Each row is a point on a tangle of strands that fork and nearly touch. The rows are in no order.
Points whose rows are less than 71.7 apart are linked; no others are. Some points are linked to none.
<636>: [ 24   7  21   2   7  -6  -4  -9  14   6 -25 -12 -16   6  13   1 -26 -28
  -1  18  -2   4   3   6  12   2   5   5  -3  -2  13  28   6  -5   8   2
  -6  -5   6 -12  -2  -5 -10  -8  26  -2   7  -6  -2  16   4   1  -1  18
   8 -14  -7  -2   9   1 -12  20   3  13 -16 -12]
<669>: [ 10  -2 -10  -8   9   6   4  -7 -27   0  -7  11  19 -35  -2   5  -6  20
   4   4  -5   8  26  17   5  -2  20   3  -8   1  -6   2  -2   6  14   8
 -12   0 -14 -23  37 -10   4  -7   8   2 -14  -2   6 -11  -7  -2  20   7
   2  -5  -2   7   7 -14   0  -9 -12   8  -1  13]
<767>: [-11 -16  -5  13  24 -19  19  20 -22 -19  27  35   9  -1   0   0  18   9
  -1 -14   0 -19  14   1   9  12   3   1 -16   7  -1  -7 -10  -2  -1 -12
  -2   4 -11   6  18  -2  -4  18 -35 -13   3 -10   5   8  -1  -9  -8  -3
 -18  19   1   5 -21 -16   3  -9   2 -18  -8   1]
<419>: [ -1  17   7   7 -27  21 -12 -11  35  -8   8 -38  -8  48 -12  -2 -14 -17
  16  17  18 -22 -45 -11 -19  -4 -15 -10  25   2 -13   1  18  -7  12  23
  -4  -2  19  17 -16  14   1  -1  18   9  15  15 -15  -4   6  -7 -16  -6
  14   0   7 -10   9  21   4  10 -15   2  20  14]
<796>: [  5  22 -17  11  -4  11   0  -8  -2  -3  17   4   7  12  -4   6 -11  18
  12  12   1 -23  -4   9 -18 -19   2 -12  14   9   8  -7   6   8  17  17
   6  -3   7  14 -10   7   0   3 -10  -1   7   8 -12   0   1  -3   4   4
 -13   4   1 -23  -2 -15  13 -21  -3 -11  11  26]
<28>: [  0   6  -6   1   7  -7  15   2 -19  -2  20  30  -3  -1  16  -1   1  15
  -8 -10 -14 -18  13  19  -1  -5   6  10   0  10   6   5   4  15   4 -10
  18  -5   7   7 -13  -9  -4   8 -33   7  15  11  -8   7  -2   6  16  16
 -26   1  -8   3  -3 -10   7 -16   9 -18  -5   1]
<280>: [ 18  -5  13 -25  -9  -4  11  -9   5  13 -28   0 -29 -26  17  -5   7 -16
 -16  -5 -17  28  13 -12  -5 -13  10   7 -12 -11  -1  12   6   4  -2 -15
  26  -5   4 -15 -25   0  10 -13   3  15   4  -1   1  -2 -15  22  25   9
  14  -8 -13  27  12  10 -10  15  26  14  -9 -36]
<217>: [ -1  -4  21 -14 -21   0 -24 -19   1  11 -42 -24  -5  -8  -7  -4  -8   1
 -11   0 -10  39  -5   1  -2  13   0   7 -16 -11   4   9  -2  -9 -15   0
  -6  10  -3 -13 -11  10  -6 -20  47  -6  -8 -11   2 -11   7  -5   3   8
  31 -14  -1   2  14   5 -13  11 -19  16  -4 -15]
<683>: [ -5   0 -18  -4  -8 -17  -5   3   1   7  -4  22   4  10  -7  -9   2  39
  -6 -14   1  15   1  16  -8   1  -1  12   3  19  11 -16   2  21  -7 -19
  16   4   3  12  -8  -5  -4  12 -20   9 -16   6 -13   3  -9   5   7 -12
 -30   8  -1 -15  -8   5  -3 -18  11 -19   1  11]
<565>: [-12 -17  -8  -5  15  -8  -2  10 -27  -7 -10   8  20 -29 -10   5  14  21
  -6 -12  -2  26  18   2  14  14   8   2 -14  -7 -11  -6 -14  -1  -8  -9
 -17  15 -18 -16  43  -6   2   3   1  -3 -25   0   9  -7  -1  -6  -3  -6
  -1   4   7   7  -6  -5  -4  -4  -5   4  -2   2]
<623>: [-13  -9  24  11  17 -10  35   6 -11   2  18   2  -7 -24  24  14  24 -45
  -6 -17 -24 -14   6 -26  26  37 -21   4  -7 -13 -15  20   0 -23  -4 -11
   4 -10 -20   9   2  -8 -11   4  -9   1  25 -18   7   4  23  11  -7  -2
  11 -17  -3  30   5  -2   2  24   8  -9 -14 -28]
<853>: [ 21  20  21  26   8   6   2  -5  29   7  13 -10 -18  17  15   0 -41 -14
  15  36  -3 -32   0  15   3 -15  16   0  28  18  23  14   5   4  25  31
   7   2  21 -13   3 -10  -8  10   3  15  19   7  -2   7  -4   2  -8  26
 -33  -6   9 -18  10   1  -9  -9   7   3 -18  14]
<873>: [ -5  -4  19   4  15  -7  27   3 -11  -3   5   4  -7 -16  17  11  12 -34
  -8 -12 -14  -6  10 -11  25  25 -13   3  -7 -13 -13  22   4 -14  -4 -10
  -3  -7 -14   4   5  -5 -10   1  -6   1  15 -10   6   7  16   9  -6   5
   9 -16  -6  21   7   0   2  18   9  -4 -13 -23]
<807>: [ -1  -3  11  -9  -6   6 -15 -12 -10   4 -30 -20   9 -15  -8   5  -7   0
  -2   5  -6  26   6   3   5  10   1  -3 -10 -16  -4   6  -3  -8  -9   6
 -16   8  -3 -15  14   6  -3 -14  37  -7 -13  -5   3 -10   7  -5  -2   0
  22 -13   4   3  14   4  -5   6 -23   9  -3  -3]
<509>: [-21  -8 -29   7  -6   5  11  12 -24  -8  20  20  14   5  -9   3  26  27
   1  -5   5  -9   8  -7 -12   3   6 -11  -2  -3  -8 -11  -6  21 -14   0
   8  -3  -6  22  -1  -8  10   0 -28 -19   7   5   1   5   7 -10  12  -7
   2  17   2   2 -20 -23  11 -14  -4 -19  16  19]
<311>: [ 31  -7  16 -24 -16   1   2 -13  12  18 -38   5 -26 -32  16 -14   7  -7
 -12   3 -18  40  13 -12 -17 -32  20   9 -15   1   1   5   8   7   3 -12
  32  -1   7 -21 -31   5  14 -11   9  16   2  -3  -5  -2 -28  19  35   6
   9   2 -12  23  11   7 -14  11  22  14 -10 -48]
<24>: [ -5  -2  12   7  19  14  13   5  -5 -12  11 -14  16  -7   2  20  -2 -28
   8  14   1 -18   7  -8  18   6  -6 -14   3 -20 -18  14  -8 -19  -2  19
 -24   3  -4  -7  28   2  -5   7  12 -10   9  -1   1   1   9  -9 -15   5
   8  -2   8   5  11  -6   6   7 -12  -2  -7   2]
<465>: [ -8  12   7  11 -18  19  -7  -4  35  -5  12 -29 -22  54  -3  -4 -10 -28
  12  14  18 -30 -46  -9  -9   4 -20  -8  20   4 -12  10  19  -3  10  11
  -3  -7  16  17 -22   8  -2   3  12   7  22  15 -13   6  13  -1 -21  -7
   3  -5   2  -7   8  22   7  14  -6  -5  16   8]
<905>: [  4  13  -7   3  -4  29  -6 -14   5 -13   9 -28  32 -10 -26  10 -17   0
  30  30   0  -8  -1  -9 -13 -19   6 -21  21  -7 -13 -13  -6  -9  12  41
 -20   4   9  -4  17   4  -1  -3  29  -6  -7   7  -3 -19  -2 -26  -1   0
  19   7  13  -6  11  -1   5  -6 -25  12  11  35]
<908>: [  4   2  -4  18   3  18  -1   3  25 -22  25 -44  12  17 -16  11 -13 -18
  21  21  18 -30 -11 -14 -16 -20   4 -15  28  -6  -6 -15 -13 -14  10  47
 -15   0  18  -1  18   7  -3  21   1  -8   7   8   3 -10  -8 -21 -15  -1
   3  16  21 -13   8   2   3  -8  -7   9   7  33]
<244>: [ -9  12   6   4 -17  17  -5  -3  27  -1  10 -13 -24  47   2  -8  -6 -32
   3   7   5 -30 -42  -7   0   8 -21  -6  15  -2  -7  19  21   3   3  -8
   4  -9   8  19 -43   2   3  -5   9   9  28  11  -8   9  19   7 -14  -2
   4 -10 -11  -1   7  19  12  16   1 -14  17  -1]
<900>: [ 20   4   9  -8  10 -15  10  -4  -4   7  -8  20 -13  -7  24  -6 -17  -5
 -10  -4 -14   4  15  24   9  -8   7  11  -5  10  11  16   8   8  11 -14
  13  -8   8 -10 -10  -9  -2  -2 -13  15  13   6  -2  14  -7  15  10  16
 -13  -5 -12   5   9   3  -7  -1  18  -1 -19 -11]
<331>: [  1  -5 -16 -18   2  10  12  -6 -30  -3   4  14  18 -39  -2   5  10  25
   3  -4 -12   7  27   9  -3   0  20   2  -3  -3 -14   3   2  14   9  12
   2  -1 -19 -13  25 -14   8  -8  -2   8 -10   8   1 -12  -5  -1  32  12
   2  -5  -7  19   9 -18  11 -10  -6   8  13  10]
<52>: [ 27  22  21  15   4   1  -3 -15  24   9   1   8 -17   8  30  -2 -40 -12
   8  34 -11 -20  -2  16   3 -21  16   1  23  19  29  19   6   5  23  15
  16  -4  23 -17 -18  -9   0  -3   1  14  20   8  -9  10  -4   8   3  34
 -30  -8   1 -18  11   3  -9  -7  13   9 -21   3]
<561>: [  2  -2   6 -27 -14   3  12  -9  -7  11 -18   6 -14 -17   3  -2  11  -9
 -15 -14 -19  13   6  -5  -1  -4   4   5  -1 -18 -10  10   8   9  -7 -12
  20  -2   5   0 -27   1   9 -15  -3  18   4   9  -3  -8  -3  19  22  10
  10 -10 -12  27  11   6   2   9  16   9   1 -19]
<847>: [-12 -14  -1  17  21 -28  -4  25  10 -12  33  22  -2  32   1  -3  10  -8
   5 -10  18 -15 -16  -7  10   5 -15   0  -7  11  11 -23 -11 -18   1 -15
  -6   2  -5   4   5   5   3  26 -27 -14 -12 -18  12  19   2  -7 -34 -21
 -22  18  -5 -14 -21   3   2  -2   6 -10   0   2]
<839>: [ 40  -5  20 -14 -13   0 -10 -19  17  11 -40   0 -15 -28  20 -11  -3 -10
 -12  12 -15  39   7   0 -13 -24  23  18 -21   3  15   7   5   3  11  -9
  16  -5   3 -24 -29   6   6 -17  24   4   1  -9  -4  -1 -23   6  32  11
  13  -1 -17  10  13   1 -16  14  12  24 -16 -47]
<773>: [-19   0 -27  19   0   1   9  14 -14 -13  34  16   7  22  -3   3  19  18
   7   1  15 -23  -2 -13 -13  -8  -3 -20  -2   1   1 -18 -10  11 -11  -2
   5  -4   1  21  -4   4  12   9 -32 -25  15  -8   7   9   8  -7  -3 -10
   2  20   5  -9 -19 -24   9 -15  -6 -22  12  21]
<459>: [  4  -9  -6  -5  12  -5  -5   0 -26   2 -20   6  19 -35  -6   2  -3  24
  -4  -4   0  26  26  15   9   4  18   6 -18   2  -3   0  -9   0   4  -3
 -19   8 -16 -27  46  -9   1  -3  13  -2 -21  -4  13  -8  -9  -3  11  -1
   4  -1   3   6   2  -7  -7  -6 -12   9  -6   5]
<452>: [ -6   0 -19  -3  -8  -4 -18   0   1  -3  -5   3   9  14 -18  -4   2  26
   0  -9  13  15 -16   2  -5   1  -6  -7   4   5   6 -24  -6  15  -9  -6
   1   2  -2  16   4   6   8   7  -5  -1 -23  -1  -8 -12  -2  -7 -13 -18
  -3   8   7 -24 -12   3   1  -8   2 -10  14  12]
<618>: [  8  12 -26   9  10  -4  -5  18   1 -14  29   6  14  16   2   2   1  19
  16   1  24 -15  -1  -4 -17 -30   3 -10  14   4  19 -32 -20  -6   9  16
 -15   1   0   4  23  12   7   7 -12 -13 -22 -21   0  -5 -10  -4 -12 -13
 -19  27   7 -27 -21 -17   5 -24   0   0  12  23]
<475>: [  5  16 -23  20   0   3  -3  14  13 -11  34  -6   4  27   4   1   1  11
  21   8  30 -28 -10 -10 -24 -28  -8 -14  15  12  15 -25  -5  -4   7  25
  -6  -2  10  14   4  16   5  13 -20 -14  -4  -8  -6   3  -7   2 -15 -12
 -19  17  12 -30 -14 -11   8 -21  -2  -3  14  25]
<83>: [-12   5  -1  -2   0  12  30  -8 -11  -5  21  10 -21 -14  21   1  20 -35
 -12 -12 -19 -28  -1 -21   5   2  -7  -3  -2 -20 -10  22   3   2  -6 -14
  26 -12   3  13 -44  -7   8  -9 -26  12  34  12   7  -3  12  15  12  21
   9  -8 -10  26  -2  -4  18  18  17  -2   3 -30]
<915>: [ 16  12 -15   2   1  12  -8 -16  -5  -3   0   3  25 -15 -16   2 -23  25
  24  18   4  -3  11  12 -11 -24  18  -9  14   8   8 -19  -6  -1  23  21
 -19   2  -2 -11  30   1   0  -4  18  -4 -23  -9  -2 -12 -13 -15   3  -1
  -1   7  13 -20  -2 -10  -1 -14 -17   3   4  33]
<457>: [-15  -7  -6 -11  -9   5  -1   0 -10   0  -9   5   4   5 -19   3  11   6
 -10 -15  -4   5  -5   3   1  18  -7  -2   0 -11 -10   3   5  11 -15 -11
   3   1  -4  20 -13  -2   1  -2  -4   3  -5   9  -3  -6   8   3   2  -6
   9  -2  -2   6  -4   6   6   2   1 -11   9   1]
<89>: [-18 -14   1   2  -2 -10 -11   9  16   6  -4   1 -16  27 -14 -15   7  -5
  -8 -19   0   0 -23   0  15  29 -22   9  -1   8  -9   3  10   6 -15 -31
   6  -1  -3  19 -30  -4  -6   6  -5   4   0   5   2  10  13   4 -23 -18
  -2  -6  -7   1  -6  23   2  12   9 -21   2  -6]
<241>: [ 27  18  11   0   6   2   9 -21   7   2  -2  18 -14 -10  31  -1 -26 -14
   0  19 -18 -13   2  10   2 -26  13  -4  14   9  15  23   5   7  20   4
  22  -7  21 -16 -27  -4  15 -10  -4  17  23  10  -8   5  -8  13  11  33
 -16  -8  -4  -6  14  -4   1   0  18   8 -17 -10]
<130>: [ -8 -11  25 -14 -26  -8 -25 -13   9  20 -44 -28 -20 -11  -6 -13   4  -2
 -22 -12 -14  48  -9   0  -4  17  -4  20 -21  -6   5  13  -5 -12 -25 -10
   3  18  -8 -13 -29   4 -15 -21  42  -6  -6  -9   5  -7   9  -4   5  10
  31 -13  -6   7  12   7 -23  17  -4  18  -5 -26]
<82>: [-13 -10  18  -6  12   3  11   8 -18   8 -13 -25   6 -45  16  12  13  -8
 -15  -3 -16  25  28 -16  12  24  -5   3 -23 -22 -11   9  -4 -13 -13  -9
 -10   8 -23 -22  36   2  -4 -11  18  -1  -8 -14  16  -7  15   5  13  -1
  15 -22   0  30  18   0   1   9  -2  10  -7 -16]
<828>: [  3 -10  11   7  25 -14  10   9 -16  -5  -7   5  10 -20   7   7  -3  -5
  -6  -4  -1   9  19   3  24  17   0   2 -15  -3  -5  11  -6 -16   0  -8
 -23   8 -14 -18  41  -3  -8   9   4  -6  -2  -8  14   7   2   0 -11  -1
   3  -6   0   6   1  -5  -3   8  -4   2 -20  -6]
<871>: [ 10  -6  24  -6  -5 -18 -13  -6  16  15 -42 -21 -24  -6  10 -14  -2 -14
 -21  -5  -9  39  -1   2   4  12  -3  22 -21  -2  10  21   4 -10 -12 -14
   5   5  -4 -17 -26  -3 -18 -17  34  -6  -4  -7   6  10   7  -3   4   9
  23 -14 -14   7   9   9 -19  25   9  14 -10 -31]
<813>: [ 33  -4  21 -11 -19   4 -26 -28  10  13 -42   0   3 -22   1  -9 -14   6
  -7  14 -14  34   6  12  -8 -17  27  19 -19   8  18  -1   3   1  14   0
   5  -8   3 -23 -21   7  -4 -18  37  -2  -8 -15   2  -3 -18  -8  35  14
  15  -8 -11   2  15  -5 -13   8  -8  29 -11 -31]
<169>: [-26 -21  -3 -11   7   3  -5  11 -27  -3 -13  -8  21 -34 -10   9  23  14
  -6 -10  -9  32  13  -6  11  23  -2  -1 -13 -15 -19  -7 -15  -1 -24  -5
 -15  17 -19 -12  35  -2   4  -8  10  -3 -27   2   8 -12   8  -6  -5  -9
   8  -2  13  13   1  -1   0  -1 -14   5   5  -3]
<718>: [-12  -9   1   6  15  -7  25  11 -25  -8  21  24   3  -8   5   1  21  -3
  -6 -17 -11 -17  16  -1  15  22   0   3 -13  -2 -12   7   1   1  -4  -9
   5  -5  -9  11   3  -6  -8  11 -33  -4  18   0   3   6   8  -1   5   6
  -7   1  -1  21 -10 -13   8   0   1 -15  -3 -11]
<888>: [  9  13  12  -3 -12  11 -13 -15  18  -2 -12 -20  -1  26 -12   2 -23 -11
  12  16   3  -4 -17   0  -2  -2  -4  -9  13  -7  -3   8  13  -4   8  16
  -7   0  16   4  -3  11  -2  -1  28   1   1   2 -11  -1   6  -5 -10   5
  13  -8   3 -11   9  10  -1   8 -14   3   5  11]
<583>: [ -8 -14   0  13  25 -24   6  18  -3 -14  24  27   1  17   0  -3   6  -1
   1 -12   7 -16  -2   1  13   9  -8  -1 -11   8   4 -12  -7  -9   0 -18
  -4   6  -8   8   9   0  -5  25 -28 -10  -3 -12   7  15   1  -6 -26 -11
 -21  14  -3  -8 -19  -3   2  -3   5 -18  -7   2]
<329>: [-10  12 -12   2 -26  20 -14  -3  16  -7  11 -24   7  38 -17   3   2  -5
   5   8  21 -16 -40 -10 -18   3 -18 -19  16  -5 -13  -4   9  -4  -3  12
  -7  -4   6  29 -19  16  11  -3  11  -1  14  12  -8 -11   8  -7 -13 -16
  25   3   2  -9  -3  13   9   2 -16 -10  28  11]
<218>: [ -2   2 -13  -2  -3 -13   4   6 -12   4   9  31   0   6   5  -5   4  30
  -8 -15  -6  -1  10  20  -6  -2   1  12   3  14   9  -7   6  21  -4 -17
  19  -1   6  13 -12 -10  -7  11 -30   8   3  10 -14   6  -7   7  13   0
 -31   7  -8  -3  -7   1   2 -20  11 -23  -3   6]
<135>: [ 24  -6  13  -8  -6   0 -17 -15  -8  14 -35 -11   9 -36   0  -1  -9   5
 -10   9 -10  36  19   9  -1  -2  23  15 -26  -1  12   6  -3  -2   6   1
  -8  -3  -8 -32   8   0  -7 -18  38  -3 -13 -14  10 -12 -10  -5  35   9
  20 -18  -5  10  15  -6 -16   6 -14  28  -8 -22]
<705>: [  6  -8  20  16  36 -27  19  12 -11  -5   4  14   4 -21  14   4  -4 -14
  -4  -6   1  -5  17   4  32  18   0   5 -17   8  -2  15  -5 -26   8 -12
 -19  10 -16 -17  45  -8 -12  17  -3  -6   8 -14  18  15   0   1 -17   4
  -3  -2  -1   6  -3  -7  -5   7   1   1 -29 -11]
<449>: [ -2  14 -18  10 -23   3 -19   5  20   2   7  -1  -6  37  -3 -11   4  19
   9  -4  30  -4 -34  -1 -16  -4 -25  -1   7  21  10 -23  10  14  -5  -3
  11 -10   7  27 -21  15  13   4 -14   0  -6   5 -19  -2   0   6 -20 -28
 -10   2   3 -30  -9  12   5  -6  -3  -9  18  15]
<824>: [-11   0   3   1 -10   4 -10   4  19   4  -1  -3 -20  38  -4 -12  -3 -14
  -3  -7   5 -13 -33   1   5  19 -22   1   7   6  -5   9  18   9  -4 -19
   6  -7   4  21 -36   1   0  -1   2   8  11   6  -8   9  16   7 -18 -12
   3  -9 -13  -3   3  23   8  12   3 -18  11   0]
<216>: [ -8  -1 -13  14   9 -27 -16  26  20  -5  28   9  -8  39   3  -9  12   6
   5 -12  29   2 -28  -7   5  -8 -23   5   0  16  18 -34 -11 -11  -3  -9
  -5  -1   0   5   0   9   8  15 -21  -8 -31 -13   9  12  -3  -2 -41 -26
 -24  12  -5 -28 -21  10  -2  -3  11   6   9   6]
<394>: [ -1   5  -4  10  -1  29  -1  -5  15 -21  18 -49  30  -1 -23  17 -13 -17
  25  31   4 -16  -6 -17 -14 -16   3 -21  25 -17 -18 -11 -14 -14   5  47
 -21   5  14  -6  16   4  -3   6  23  -8   7  11   1 -18  -3 -30  -6  -2
  18  14  17  -4  16   7   4  -5 -22  14   5  35]
<27>: [  6   1   2  -8   9 -13  21   3 -14   5  10  27 -12  -9  23  -7  -1  -3
 -12 -15 -17  -5  15  15  10  -2   3  12  -4   5   1  13   7  10   4 -19
  21 -10  11  -1 -14 -10  -6   4 -29  17  18   9  -4  10  -3  13  12  17
 -18  -4 -11  17   2   0   2  -2  21  -7 -14 -18]
<165>: [-26 -15   5 -21 -11  17  -1   0 -23   5 -17 -15  14 -35 -10   6  21  10
  -7  -9 -15  28   9  -5  -1  21  -4  -2  -9 -23 -17   2  -3   0 -24   1
  -5  11 -16  -4  16  -2   6 -21  21   4 -19   6   5 -20  10   0  12  -6
  19 -10   8  22  12   3   3  -1 -16  10  11  -2]
<228>: [-15  -8   4 -27 -20   8  -7  -9 -13  10 -30  -6   4 -19 -22   0  13  14
 -14 -14 -14  30   4   2  -1  14   1   2  -1 -14 -10   4   1   5 -18  -3
   3   7  -6   3  -6  -2   1 -17  17  11 -17   5  -1 -17   3   3  17   0
  19 -10   4  15  13   6  -6   1  -5   9   9  -7]
<96>: [ -2  21 -18   5 -31  14 -18  -8  18   0   5  -8   2  36 -10  -4   1  14
   6   3  21 -12 -36  -2 -22  -5 -18 -10  14  13   2 -14  14  12   1   6
   9  -9   8  31 -23  17  12  -3  -3   4   4  10 -17  -6   4  -1  -9 -20
   6  -1   3 -25  -4   7   8  -5  -7  -9  26  17]
<375>: [  3   8 -19   3   6  -8  -6   4  -4  -9   7  13  11   8  -4  -1  -5  27
   7  -5  13  -2   0   9 -10 -11   2  -5   6   8  14 -23  -6   8   7   0
  -7   4  -4   6  17   7   5   9  -9  -5 -21  -9  -6  -4  -8  -2 -10 -11
 -20  15   3 -27 -16  -6   3 -18   0 -11   6  21]
<417>: [ -3  10 -19  24  -6   8  -4  12  20  -9  36 -17  -6  42   0   3   5  -6
  19  10  36 -35 -23 -12 -22 -23 -16 -14  14  13   4 -18  -1  -5   5  24
  -1  -8  15  19  -9  14   6  17 -23 -15  13   3  -6   8  -4   2 -20 -14
 -12  12  14 -23  -9  -3   7 -11  -3  -4  17  23]
<57>: [-30 -14  -4 -12 -10  16  16  10 -20   6   6   6   3 -14  -8   6  36  -1
 -13 -16 -15  -6   6 -16   1  22  -3  -1  -3 -22 -20   8   4   6 -24  -8
  11  -5 -13  20 -18  -6   2 -13 -18   1  12  16   4 -10  15   8  24   1
  10  -3  -2  37  -8  -3  12   6   2  -4  13 -12]
<759>: [ 21   9  19   8  13  -5  -5  -7  18   4 -11  -9 -12  17   8   0 -34 -19
   7  20   3  -9   3  12  12  -3   5   1   5   6  13  16  10  -3  14   8
  -8  -1  10 -11   9  -5 -12   4  16   1   7  -1  -1  17   1  -1 -10  12
  -8  -8   1 -12   5   4 -11   7   0   3 -17   4]
<284>: [ -8   1 -17  -9 -17 -11 -19  -5   8   6 -18   8   4  12 -20  -9   0  39
  -5 -16   7  28 -13   9  -4   4  -4   4   5  19   9 -22  -3  20 -10 -16
  13   5   1  16  -5   0   3   7  -7  13 -26   3 -12  -9  -8  -1  -2 -16
 -12   7   8 -24  -8   5  -8 -12   9  -8   8  10]
<901>: [-32 -18  -7  -5  -9  13   2  13 -18  -1   0  -1  15  -4 -20   7  30   6
 -10 -16  -5   4  -6 -11   2  29  -9  -6  -2 -18 -20   0  -4   7 -30  -9
  -4   2 -14  23  -7  -1   5  -6  -5  -6  -2   9   2 -11  12  -2   2 -13
  14   2   6  17 -10   3   8   3  -5 -13  12  -2]
<39>: [  9  10 -21  -1  -5  22 -15 -15   0 -11   7 -10  36 -14 -23   4 -12  18
  29  20   9   6   2  -7 -16 -25   9 -18  20   1  -2 -31 -13  -8  13  31
 -18   0  -2  -2  26   5   5  -7  25  -7 -24  -6  -6 -21  -9 -26  -4 -12
  14  10  15 -19  -2  -6   5 -16 -21   7  20  38]
<395>: [ -5  -7  14   6  24  -1   6   8  -8 -11  -1  -7  15 -10   2  15  -2 -19
   3   5   4  -2  10  -5  22  10  -5  -7  -4 -14 -11   8 -10 -23  -1   5
 -28   9  -6 -14  38   4  -6   9  13 -11  -1  -6   6   5   4  -9 -21  -1
   8   1   5   0   7  -2   1   8 -11  -4 -14  -3]
<46>: [ -9  -8   0 -35 -15   2  13   2   0  25 -11  14 -21 -14  -3  -6  22  -4
 -18 -20 -18  10   6 -14  -1  -9   1  11   3 -11 -17   3   9  10 -17 -23
  31  -1   9   5 -39  -6   6 -15 -16  22   8  16 -10  -7  -8  26  28   5
   1  -2 -10  38   1  12   0   8  24   0   1 -36]
<327>: [-25 -11  -6 -28 -17  12  18   8  -6  23   2  11 -13 -11  -6   0  37  -7
 -18 -22 -18  -8   3 -23  -3   6  -1   8   3 -18 -17   5   7   7 -26 -21
  23  -6   0  19 -41  -8   6 -18 -23  13  16  21  -1 -12   2  20  31   6
   5  -3  -8  43 -10   7  10  10  15  -3  10 -30]
<682>: [-14   1 -30  -8 -14   7  10  -2 -25   0  12  21  15 -11  -9   3  21  36
   0  -6  -7  -1  14   3 -19  -2  13  -2   4   0  -9  -8  -1  28  -7   6
  16  -4  -8  17  -5 -15   5  -5 -20  -2   2  16  -9   0  -2  -8  32   3
  -3  12  -3   3 -10 -23  14 -18  -2 -10  21  15]
<115>: [ 20   7  -5   5   9  -4 -13 -11  -7   6 -14   7  14 -12  -8   0 -29  25
  11  12   9   6  17  23  -2 -15  21   4   0  13  18 -12  -8  -5  23   3
 -21   8  -3 -23  39  -1  -2  -2  18  -5 -24 -13   9  -4 -19  -6   0  -2
  -7   7   9 -20  -8  -4 -11 -11 -14   5 -13  22]
<638>: [-11 -13   5   3  10 -16  16   8  -7   2  10  20  -7   3   0  -4  12 -14
  -9 -21 -12  -9   6   1  21  25 -10  13  -9   3 -10  10   6   0  -8 -25
  11  -7  -4  16 -16 -10 -14   9 -26   5  14   2   3  15  10   6  -7  -2
  -7  -6  -7  19  -8   4   4   8  13 -18  -9 -15]
<675>: [ -7   4 -16  11  -5 -13 -20  17  24  -1  14   1 -12  40   1 -14   7  10
   7  -9  34   3 -33  -5  -5  -8 -26   2   3  18  14 -32  -4   1  -7  -5
   0  -5   4  12  -8  13  13   8 -16  -4 -26  -3  -6   3  -2   2 -37 -32
 -20   8   2 -32 -16  14   0  -3   5   2  13   9]
<125>: [  3  -4  10  -8  -2   9 -12 -12 -18   7 -27 -17  15 -33  -2   6  -5   5
  -3   9  -9  31  19   3   4   8   8   1 -20 -13  -3   6  -4  -5  -5   8
 -17   4 -10 -26  24   0  -1 -17  38  -7 -16 -10   9 -13   2  -3  15   4
  20 -20   2  11  19  -3  -6   4 -25  19  -5  -4]
<730>: [-17 -13  -3  -3   1 -12 -16   3   4   3 -17  -3  -3  15 -19  -8   3   6
 -10 -17   3  22 -15   3  11  23 -14   1  -2   1  -8  -5  -2   2 -17 -19
  -3  11  -4  10  -6   2  -4   8   5   0 -15   2   3  -1   6  -2 -22 -13
   7  -2   3  -7  -6  16  -3   7   3 -10   3  -3]
<423>: [ 31   8  13  -5  12  -9  11  -9   2   6 -12   9 -15 -17  32  -1 -19 -21
  -8   9 -13   2  13  16   9 -15  15   7  -7   7  15  25   4   5  14  -8
  12 -11   8 -23  -6  -6   3  -9  -4  12  17  -1   0  11  -9  15  14  23
  -3 -10 -12   5  10  -2 -10   6  20  14 -22 -23]
<497>: [ 21   4  23  -4   3 -12  -2 -10  15   7 -32 -13 -26  -4  21  -4 -11 -29
 -11   8  -8  18   3   2   7   5   0  15 -10  -6  11  28   8  -5  -1 -12
   4  -5   0 -15 -20  -5  -8 -17  27  -2   6 -10  -1  15   5   3   2  15
  16 -12 -16   6   9   7 -13  26  14  17 -14 -26]
<569>: [ 15   8   4   9  24  -9  -1   4  -1  -3   2   9   3   0   2   1 -28   8
   7   7  11 -14  13  21   5 -11  13   2   1  12  16  -1  -5  -8  21   3
 -19  12  -1 -17  37  -3  -6  11   1  -4  -9 -10   8   5 -13   1 -12   3
 -20  10   4 -20 -10  -4  -7 -11  -6  -2 -21  17]
<246>: [ -1  -2 -10  21   2   7  -4  16  28 -21  39 -33   0  37  -3  12   2 -19
  19  12  36 -38 -18 -17 -18 -22  -7 -10  22   0   2 -20 -15 -20   6  37
 -12  -6  20   5  10  11   2  25 -20 -14   6   0   4   4 -11 -10 -22 -11
  -8  20  23 -15  -2  -1   5 -10   2   9  13  26]
<577>: [-12 -12   8  -9   8 -12  24   8  -9   9   4  12 -11 -14   7   0  18 -19
 -14 -26 -20   0  15 -10  19  23  -7  12  -9  -8 -14  14   7  -2 -10 -23
  13 -10  -5   8 -15  -8 -14  -1 -22  12  14   2   4   7   9  14   6   3
   2 -13  -7  33  -1   4   1  13  20  -5  -9 -28]
<45>: [-12   7 -30  22   3   1   5  16  -3 -14  40   5   8  27   0   4  13  16
  15   5  27 -27  -5 -17 -20 -26  -6 -24   7   4   6 -24 -12   1  -5  12
  -1  -4   5  18   1   9  15  10 -28 -26  11 -13   6   8   2  -6  -8 -11
  -3  24   9 -19 -20 -27   8 -20  -4 -12  16  25]
<641>: [  7  -3  16  13  37 -22  10  15  -6  -9  10  18   4  -8   8   2 -17  -6
   2   2  11 -20  14  14  19  -1   8   3 -10  14  10   6 -13 -22  16  -7
 -22  16 -10 -22  51  -7  -9  20  -3 -10  -2 -14  20  12 -10  -3 -20   4
 -17  13   3 -11 -15  -8  -7  -4  -2   1 -32   4]
<153>: [ -5   4 -21 -17 -10  13  13 -12 -26   0   9  18  12 -26  -3   5  16  20
  -1  -4 -18  -3  16   5 -13  -8  15  -2   4  -6 -12   0   3  21   8  11
  15  -4  -6   3  -9 -11   9 -10 -13   9   3  22  -4  -7  -2  -3  38  13
   2   0 -12  14   6 -20  19 -12  -1   6  17   6]
<829>: [ 25  13  21  18   8   1 -10  -2  33   6   0 -18 -16  23   6  -5 -41 -10
  18  30   9 -18   0  13   0  -9  11   1  17  16  23   5   8   0  24  21
  -7   5  17 -16  15  -5 -12  11  10   2   6  -1  -1  15  -6   0 -11  11
 -25  -1  11 -21   6   9 -14   0  -2   5 -19  18]

A fork is a point with three links, a tip a point with one. Leave the first point through the second and follow the links. Name the first fork or tip that comes.
<900> / <27> | <475>
<641> / <705> | <24>
<419> / <329> | <623>
<459> / <565> | <228>

Name the points in between on the shortest way along the links from the first point to the second, in order.
<452> / <636> | <284> <683> <218> <28> <27> <900> <423> <241> <52> <853> <829> <759>
<718> / <89> | <767> <583> <847> <216> <675> <449> <96> <329> <419> <465> <244> <824>
<759> / <807> | <636> <497> <871> <130> <217>
<459> / <246> | <669> <331> <153> <682> <509> <773> <45> <475> <417>
<839> / <217> | <813> <135> <125> <807>
